Points, in no order, along strands that fork and pass close to each other.
Two points are linked if the straight distance between their rows is under 52.9. Some points are linked to none.
k_457: [  2 -11  12  21  -6   6  12  -8  -7   2   6   3   1  17 -15   9  -7  20
  -5  -7 -12   8 -15]
k_630: [  1  -3 -17  16   6  -2  23 -13 -11  -7   7  13   4   9  -8   3  -4  -7
  23   5  -6   0  -1]
k_996: [ -4  -7 -10 -11  16  11 -17  -2  -4   5 -14  -3  -5 -17   4   4  -2 -13
  18 -12   8  -9   3]
k_179: [  0  18 -14 -16   3  -8 -10  -1  19   1  -4   6   7 -30  18   5   5 -18
  -8   2  17  -2   9]
k_420: [-17 -15  -8   9   6  13  -8   1   1   4  -8  -1   1  10  33  -3   0   2
  20  18  11 -13  13]
k_114: [  4 -14   5  10  17  26  -4 -14  -7  18 -18  13  -5  -2  -7   5 -17  -9
  24  -7 -13  13  18]
k_234: [ 20   0  19   6  12   7   9   6  -6  15  -3  18  -3  14 -31  -5  -6   0
   0 -16 -31  31  -3]
k_549: [ 14   0  -3   0  10   9   6 -18 -20   9  -8  13   1   4 -13  -7 -11 -22
  21 -11 -14  20  23]
k_252: [-16  11  -9  21   9  16  15  -8  13 -17   7   9  -6   1 -11 -21  -3  12
  -9  23 -18  13  30]
k_431: [  5  -5  -6  11   7   4  11   8  -5 -11  16 -16  -4  -3  -2  -6  23   7
 -39   6  19 -18 -12]
k_145: [-15  -8   0  -9 -17 -26   4  12  -8   0   7   4  -9 -14  21   3  13 -11
  -7  13   5  22  18]
k_399: [  9  13  -8  34 -11   0  33 -23  -2 -21  12   2   5  24  11 -32 -12  -4
 -24   3 -17   0   2]
k_454: [  9  13  14   6  20   7 -16   9  22   8   0   8   0 -12 -33  -1  -5  11
  27 -13 -12 -15 -34]
k_307: [-18 -31 -16 -16 -10   2  -3  -1  -7   5 -20   3  -6  -8  12  32   9  -4
   3  32   0   0  32]
k_32: [ 14  14  10  41   4   5  -8 -14 -13   5  15   2   8   7 -19 -10 -15  12
  27 -37 -22   0 -18]
k_497: [ -3  11  -9  12 -12  -4  31 -20   5 -25   9   7  -5  16  17 -32 -13 -14
  -6  20 -17   3  19]
k_758: [-17  11 -15 -11 -27 -24   0 -22   3 -13   9   0   5  -7  20  12  -5 -16
  13  10   7   5  10]
k_780: [  3  12  12  24  13  14 -13 -11  -8   9   3  -2   7   9   5 -17 -18   3
  23 -30  -4   0  -6]
k_306: [-27 -14 -12 -19  -9   1  -8  13   5   8 -22   1   0 -14  23  27  -2   5
  15  24  -3 -14  18]
k_374: [ -4 -26  12 -20  -4 -10 -21  29   5   5  -7  -8 -16 -16 -21  21  27  11
   1   5  -3 -10 -25]
k_939: [ -4 -11  -9 -11  -2  -6  13  25  -2   0 -14  -1  -4  -7  41  -1   5 -11
 -19  14  10  -9   9]
k_363: [  7  -4   4   8   9  20   8  -4  13   8 -11  -1   5  -8  -9  19  -9   8
 -26  -6   2  -7 -16]
k_523: [ -2  16 -13 -19 -11 -13  -2  -5  21 -10  -1   9  -1 -16  31  -9   7 -26
 -17  18   9  -1  18]
k_58: [  9  16  12  24  -2   4  13 -14  -1  -4  12  -3   8  15  15 -31 -18  -5
 -17 -15 -12   8   7]
k_227: [-16 -30 -14   0   3  -7  -6  14 -13  -4   8  -5 -15 -17  -2  14  37   5
   2  19   4   0  -3]
k_391: [  4  -1  15  20  22  17 -20  10  13  10  13  -7  -3   7  11 -19   9  13
   1   1  14  -8 -11]
k_994: [ 19  10   3  -5   6  14  -1 -23  -7   2 -11   6   6  15   0 -10 -14 -17
  -2 -25   0  14  10]
k_831: [ -6   2  -4 -12 -15 -19   7  12   5  -4   0   8  -8  -6  45 -10  12 -21
  -9  22   8   4  17]
k_19: [  8  -1  11   7   0  -9   7  14  -9   7  15 -12  -1  -4  21 -15   0  -5
  -8 -13  15   0  -9]
k_567: [-12  -7  17  -5  -8  -3 -22  15  20  15   5  -4  -5 -14  -9  24   7  20
   1   7   2  -3 -22]
k_272: [ 33  14   4  37   4   2   8 -14 -14   4  11   7  16  16 -19  -9 -13  14
   0 -36 -29  -2 -15]
k_366: [-16   1  -8 -13   3   4   7   5   7  -7  -7   6   0   2 -16   4   0  10
   5  14  -5   2   5]
k_776: [ -6 -19   2  -5  23  22 -20   1  -7  17 -18   2 -16 -16  -6   3  -2 -12
  32  -1  -3  -2  15]
k_10: [ 16   1  17 -14  15  -4 -11  26  17   9  -1   1  -8  -5 -29   1   9   4
  13  -7  -3 -11 -40]
k_378: [-14  15 -10   5   2   5  20 -22   5 -24   8   1  -8  -3   3 -35  -7 -12
  -6  21 -17  10  37]
k_580: [-13 -27  -9 -21  -4  -4 -22  29  -5   2 -22  -8 -12 -21  -4  27  24   9
  17   7  -8 -29 -21]
k_766: [-11  18   2  18  -8   3   0 -22  13 -13  11  -2  15  14   0  -5 -11  16
  -2   2   2   1  -4]
k_698: [  0  16  -3  26  -8   5  29 -10   7 -23  10  -3   5  18  -8 -16  -7  14
 -39  12 -10   1   1]
k_981: [ -7  -8 -17 -30 -10 -24   4  11 -25  -3 -14   5  -6  -3  -2  19   3 -11
  39  15   0  -4  20]
k_887: [ 10  10  23   0   7   1   5   7  -4   4   1   2  -2   6 -44 -17  -9  17
  -1 -23 -38  18  -8]
k_841: [ -7  13  16  -1   9  -2  11  16   7   0  -3   8  -2   4 -29 -10 -20  19
  22 -12 -27   5 -13]
k_231: [ -2 -22  -1 -15  11   4  21   6 -21   6 -11  -1 -14 -14 -24  10  -6  -8
   9  -1 -18  10  11]
k_479: [ 13 -10  11 -30   2 -12 -13  34  -3   7  -8  -2 -10   3 -12   5  22   6
   7  -6   7  -8 -25]
k_169: [ 21  -7  17   8  13   8  -2   3   6  16   4  18  -6   6 -29  -1  10  -2
 -12  -6  -9  31  -9]
k_553: [ -3 -17   4   8   0 -10  10  20  -9   8   9 -13  -5 -17  28   3   6  -4
 -21   0  16  -5  -5]
k_886: [ 35  25   6  33  10  11   6 -19   4   1  -2  10  16  13 -11  -7 -13  13
 -18 -29 -21   3  -6]
k_554: [ 22  10   6  24   4   4  10 -12   7   5  13  22   8  22 -18 -10   3  -3
 -23  -1  -7  28  -3]
k_198: [  7  15   9   3   0   0  -7  -2  10  -9  13  -5   6  16 -37  -3   6  25
  -1  -4  -3  -5 -24]
k_668: [-13  16   0   0 -28 -13  -6 -25  14  -6   8  -3  13   9  13   9 -13   3
   0   0  13   0  -3]
k_793: [-12  -1  -6 -30 -16 -19  -4  11 -15  -2 -13   0  -3  -6  -3  22  -4  -3
  25  -5   1   2   3]
k_670: [ -6   7  -1 -16 -15 -21 -15   7 -16  -3   3 -14   1 -17   8   8   4  -4
  10 -16  16  -4  -7]
k_491: [-12 -30 -13 -14   6  -2  -4  21 -18  -2 -12  -6 -15 -15  -7  12  18   1
  29  12  -3 -17  -1]
k_615: [ -5 -21 -15  13   0   5   2  -3  -6  -6  14  -4  -6  -6  -9  10  23   5
 -11  14   9  -6 -10]
k_651: [ 15  -6   8   5  -2   4  -9   1   7   7  10   2  -3  10  -2   0  21   0
 -35   6  20  18  -3]
k_128: [ 26   5   6  18  -2   1   2 -11   9   8  15  10   7  27   1  -3  10  -3
 -26   4  15  12  -9]
k_358: [-19 -16  -9 -11   4  10 -11  19  10  14 -26   5   4   3  26  17  -6   6
  20  14   0 -24   1]
k_464: [ -5  19   7  12  -5   5   3  -2  21 -13  11  -4  10  21 -10  -9  -5  28
 -21  11   2  -5  -9]
k_494: [  3   8  -4  -5   2  12  -3 -12  12  -6 -11  16   9  32   9  -9  -6  -2
  12  13  11   2   8]
k_598: [ -5   5  20  13  -6  -4   3   2  -7   1  22 -15  -1   4  24 -32  -8  -8
 -15 -10   5  11   8]
k_481: [-12  -7  -7  -9   8   8  25   2  -4  -9 -12  10  -5   5 -21   5 -10   6
  11  21 -21   6  22]
k_527: [  6   4   9   1  -3  -1   2  12   5  -2  15 -32   0  -3  -5  -2   9  17
 -43  -2  17 -16 -11]
k_597: [ -2  -9  10   6  -3  -5 -26  -1 -11   5  27 -25  -5 -13  -8  -3  18   6
  -4 -12  16   5 -13]
k_634: [ -1   5  16   0 -15  -6 -15  -5  21  11  13  -2   6  -6  -9  26   2  14
 -13   5  15   7 -14]
k_542: [ 12  -3  -6 -15  -6  -7  25   0 -12  -7  -9   0   5  24  14  -5  -6 -10
  -9  -3  10  -4  -3]
k_238: [ -5  -5  -2   3  -6  -1  27 -16 -25  -4  -7  -2   2  16  14 -12 -31 -16
  23  -5 -13   3  23]
k_110: [ -2   2   2  -4   1   8   1   2  13  -7  -1 -23   8 -10  -2  10  -9  20
 -28  -2  10 -29 -13]
k_250: [ -4 -17 -29 -17  -7  -7   1  -9 -17  -3 -22   7  -2  -6  14  28   5 -20
  27  25   8 -12  30]
k_769: [ -9   7   1  -7 -13 -10 -27  -9  -2  -8  18 -25   4 -15   0   1   8   6
   2 -13  17  -6  -7]
k_176: [ -2  -5  -2  15   3  11 -18   1  14   3   6   0   4  13  30  -8  14   1
  -3  16  26  -7   0]
k_729: [ -4 -18  -8 -11   2  -8   9   0 -18   7   0   3  -9 -17   4   8   4 -21
   7   4   0  17  20]
k_302: [-26   4   2 -17  -1   5 -25  10  22   7  -6   2   3  -9  -7  12  -2  13
  18  11  -3  -2   1]
k_383: [  9  12   7 -14  -7   3  -8 -17   0  10 -10  -4   9   0   3   7 -20  -9
 -10 -27  10   5  -4]
k_333: [ 11   6   3  16  22   8  31   4   4   9  -4  19   1 -11  -6 -12 -18  -2
  -9  -6 -25  13   7]
k_865: [ -5   4 -24 -20 -29 -26  10 -16  -4 -20  -8   9   3   5  30  11   6 -23
   9  20   7  -7  15]
k_857: [  9  10  18   1   5  -3  -9  -1  -3   2  14  -9   1   5 -36 -11   3  11
   4 -23  -7   9 -20]
k_546: [-10  14 -12 -24   1  -6 -34  15  13   3 -12  -2   5 -31  15  14  13  -3
   4  -1  14 -17   0]
k_590: [ 17  16  -3  -8  -3  -5   3 -17   1  -3   5 -13  11  -9   8   0  -7 -14
 -30 -19  15  -5  -3]
k_808: [  4   4 -13 -15   1 -11  -7   1 -25  -1  -7 -13   0 -16  15   1  -3 -20
  13 -27  17 -17  -3]
k_708: [ -3  -2  -6  -1   3   9 -14   2  19   1   1   8  -1   7   7   0  19  -1
 -21  22  18   7   6]
k_772: [  2   1  14  23  23  17 -10   8  -4   7   3 -11  -1   9  -1 -22  -6  15
  20 -20  -4 -14 -18]
k_251: [  5   4 -10 -38 -16 -11  10  -6  -8  -9 -19   4   8   8   0  17 -10 -11
   2  -5   6   1   7]

Follow the links from the first point to the second, and from the first to the third. Name the last point that the two ways share.
k_179 / k_252 / k_887: k_399
k_865 / k_481 / k_128: k_464
k_464 / k_358 / k_780: k_176
k_597 / k_358 / k_590: k_670
k_252 / k_307 / k_580: k_399
k_32 / k_996 / k_554: k_176
k_668 / k_454 / k_670: k_464

A fork is a point with three links. Follow the links from the first point to the second and name the forks in between, in order.
k_831 / k_431: k_567 k_374
k_272 / k_128: k_176
k_994 / k_420: k_670 k_793
k_766 / k_145: k_464 k_399 k_831
k_10 / k_553: k_374 k_567 k_831
k_302 / k_399: k_831
k_549 / k_887: k_670 k_793 k_176

A fork is a point with three links, a tip a point with one. Leave the first point through the second and follow the links. Name the first fork or tip that comes.
k_383 / k_994: k_670
k_363 / k_110: k_374
k_176 / k_420: k_793
k_793 / k_981: k_176
k_831 / k_145: k_567
